Each row is a point on a landscape with many valleys, with its height.
From any point a ball rolls to the lowest of the 4 points nearest to it. It stops when none of these is lower. Distance is the straight distance between rows; heights are no part of it.
<272> h=4.66: 17,21,31,19,-6,13,10,19,-2,22,-4
<347> h=2.31: -16,41,6,-21,5,12,2,15,-2,-17,20
<708> h=2.56: -37,24,-25,-42,23,11,-20,24,-14,-46,-3
<597> h=0.50: -16,40,2,-48,12,24,10,14,-1,-39,4
<322> h=1.18: -18,19,-28,-7,-9,-2,-12,2,-25,-34,34
<9> h=3.43: -10,11,20,-39,12,2,17,8,25,-14,2
<581> h=5.56: 31,-26,17,29,6,-6,2,4,13,31,-26
<130> h=4.40: 12,28,25,25,-1,-8,-7,14,10,18,4
<759> h=2.36: -8,-25,12,-20,-1,-6,18,-23,28,13,-4
<206> h=3.65: 0,29,31,-10,-6,17,15,18,10,7,7
<79> h=2.13: 8,-26,-53,-5,-28,-3,16,12,-15,-40,31
<601> h=5.08: 40,-49,-7,30,2,-8,-1,-18,-13,32,-28
<141> h=2.09: -15,25,-17,-13,-21,12,4,1,-30,-35,38
<76> h=4.53: 30,-11,21,20,-2,3,11,11,12,28,-21
<199> h=3.79: 20,-50,-1,23,-1,-8,0,-25,7,35,-22
<611> h=5.21: 31,11,23,44,8,-21,-20,6,15,24,-22
<313> h=1.54: -28,-13,-60,-17,-18,2,-11,8,-28,-44,13
<878> h=1.72: -15,20,-29,9,-5,-15,-24,-3,-18,-28,39
<768> h=4.78: 42,-52,-3,27,6,-4,4,-13,-20,29,-30
<349> h=1.61: -6,-3,26,-29,-2,13,31,-4,27,4,-7
<607> h=3.48: -25,29,-10,-27,16,4,-13,18,-4,-32,19
<442> h=1.56: -16,-23,14,-31,-7,11,30,-22,23,8,-12
<174> h=2.46: -13,-43,-9,16,-4,-3,-3,-45,2,37,-7
<582> h=2.26: -12,32,-10,14,-5,-12,-15,0,-17,-17,33
<623> h=2.98: -10,43,9,-17,-9,18,5,12,-11,-17,22
<293> h=2.91: -3,24,-11,-3,-34,11,15,-3,-34,-29,41
<288> h=4.26: -1,21,25,-9,9,-3,4,12,22,3,9
<44> h=3.77: 20,-28,20,11,-5,2,18,-6,19,29,-15
<192> h=2.01: -6,-9,-46,3,-18,-13,-4,0,-22,-36,37
<165> h=3.29: -3,-43,-2,21,3,-21,-1,-35,26,32,-8
<97> h=7.45: 50,-1,20,37,6,-2,-3,19,-8,29,-41
<562> h=2.14: -14,-17,18,-34,-1,0,29,-14,29,3,-5
<50> h=3.99: 24,-49,0,11,-4,14,19,-14,-14,35,-20
<474> h=2.71: -18,-33,3,-13,-4,-7,12,-35,23,19,-7
<446> h=1.66: -27,35,-17,-47,19,26,-2,18,-18,-51,-10
<585> h=2.86: -29,20,-34,-31,-9,22,0,6,-32,-46,19
<583> h=3.03: -3,30,-6,21,-20,-9,-9,-7,-24,-19,34
<633> h=3.33: 34,-55,-12,24,-2,3,4,-25,-34,29,-19
<606> h=5.44: 38,0,22,45,11,-27,-29,-2,26,20,-33
<215> h=1.08: -50,-11,-64,-21,-11,15,-18,11,-30,-42,-20
<674> h=1.86: -3,-53,-10,18,-5,7,-1,-37,-13,40,-11
<171> h=2.08: -16,24,-13,0,14,-17,-25,8,-8,-18,34
<48> h=3.68: -3,-36,6,7,1,-11,10,-24,27,27,-7
<517> h=4.99: 30,19,25,39,5,-13,-19,8,13,22,-18
<518> h=3.53: -14,12,16,-39,18,-6,10,7,26,-15,3
<96> h=2.15: 3,-10,25,-11,-5,4,25,-1,28,17,-6
<864> h=4.20: 12,-14,19,16,8,-17,2,-1,32,27,-8
<776> h=6.26: 66,-38,-4,31,12,-13,-3,-4,-20,19,-47
<596> h=1.55: -31,-12,-61,-21,-18,11,-8,8,-28,-45,11
<680> h=5.22: 28,-6,23,31,7,-13,-6,3,24,26,-19
<571> h=3.57: 4,19,22,6,13,-14,-6,10,25,9,7
<120> h=5.48: 44,-33,10,22,0,1,14,0,0,30,-28
<332> h=5.00: 27,-26,13,27,11,-22,-9,-10,29,31,-21
<448> h=1.78: -9,-26,-60,-11,-25,0,3,9,-17,-38,21
<248> h=4.38: -27,11,4,-43,33,-13,-5,16,23,-29,4
<4> h=5.03: 21,26,28,34,-4,3,-2,14,-3,25,-6
<449> h=2.32: -11,-37,-14,8,-3,27,-5,-32,-41,38,-9
<51> h=1.03: -51,5,-49,-29,12,15,-26,20,-30,-52,-35
<444> h=2.38: -11,33,-10,2,-12,1,-8,2,-18,-26,35
<761> h=3.20: 5,38,9,32,-6,-12,-16,1,-3,1,17
<125> h=3.69: -6,42,8,0,-20,15,9,3,-21,-15,27
<663> h=3.39: -10,-40,7,-11,-17,14,24,-28,2,29,-13
<118> h=3.21: -35,23,-37,-32,0,19,-15,14,-28,-46,1
<53> h=3.28: -16,-16,12,-23,10,-21,13,-15,41,4,2
<693> h=3.18: -7,26,26,-37,3,21,18,12,17,-9,4
<276> h=3.32: -31,31,-23,-28,4,12,-11,9,-21,-34,22
<799> h=3.24: 9,-27,14,7,-3,-6,12,-8,26,29,-11
<260> h=4.42: 4,32,25,12,0,5,3,12,8,12,10
<128> h=4.05: 9,17,30,0,-2,11,14,19,11,16,2
<390> h=2.52: 13,-47,-19,24,8,11,-13,-34,-46,33,-13
<121> h=3.23: -6,-4,19,-18,13,-9,13,0,36,4,4
<436> h=4.23: 12,27,23,25,3,-11,-10,12,14,18,4
<570> h=3.73: 9,29,17,31,7,-20,-24,4,16,11,9
<227> h=6.98: 53,-28,11,35,7,-15,-12,-2,4,29,-48
<804> h=2.65: -11,27,11,-5,18,-17,-16,14,16,-7,24
<316> h=3.54: -39,13,-41,-19,7,0,-24,16,-23,-39,15
<867> h=1.49: 6,42,18,27,-19,4,2,8,-15,2,12
<373> h=2.16: -18,20,15,-50,18,10,12,11,15,-29,-5

Where does a ball stop that starts at each point below?
<708> | <597>
<4> | <571>
<272> | <597>
<260> | <597>
<76> | <442>
<517> | <571>
<313> | <51>
<804> | <322>
<596> | <51>
<570> | <867>
<611> | <571>
<96> | <442>
<518> | <597>

Two balls start at each pair of points below. Name the first point that both come to, or write -.
<118> and <448> | -
<581> and <48> | <442>
<332> and <97> | <799>
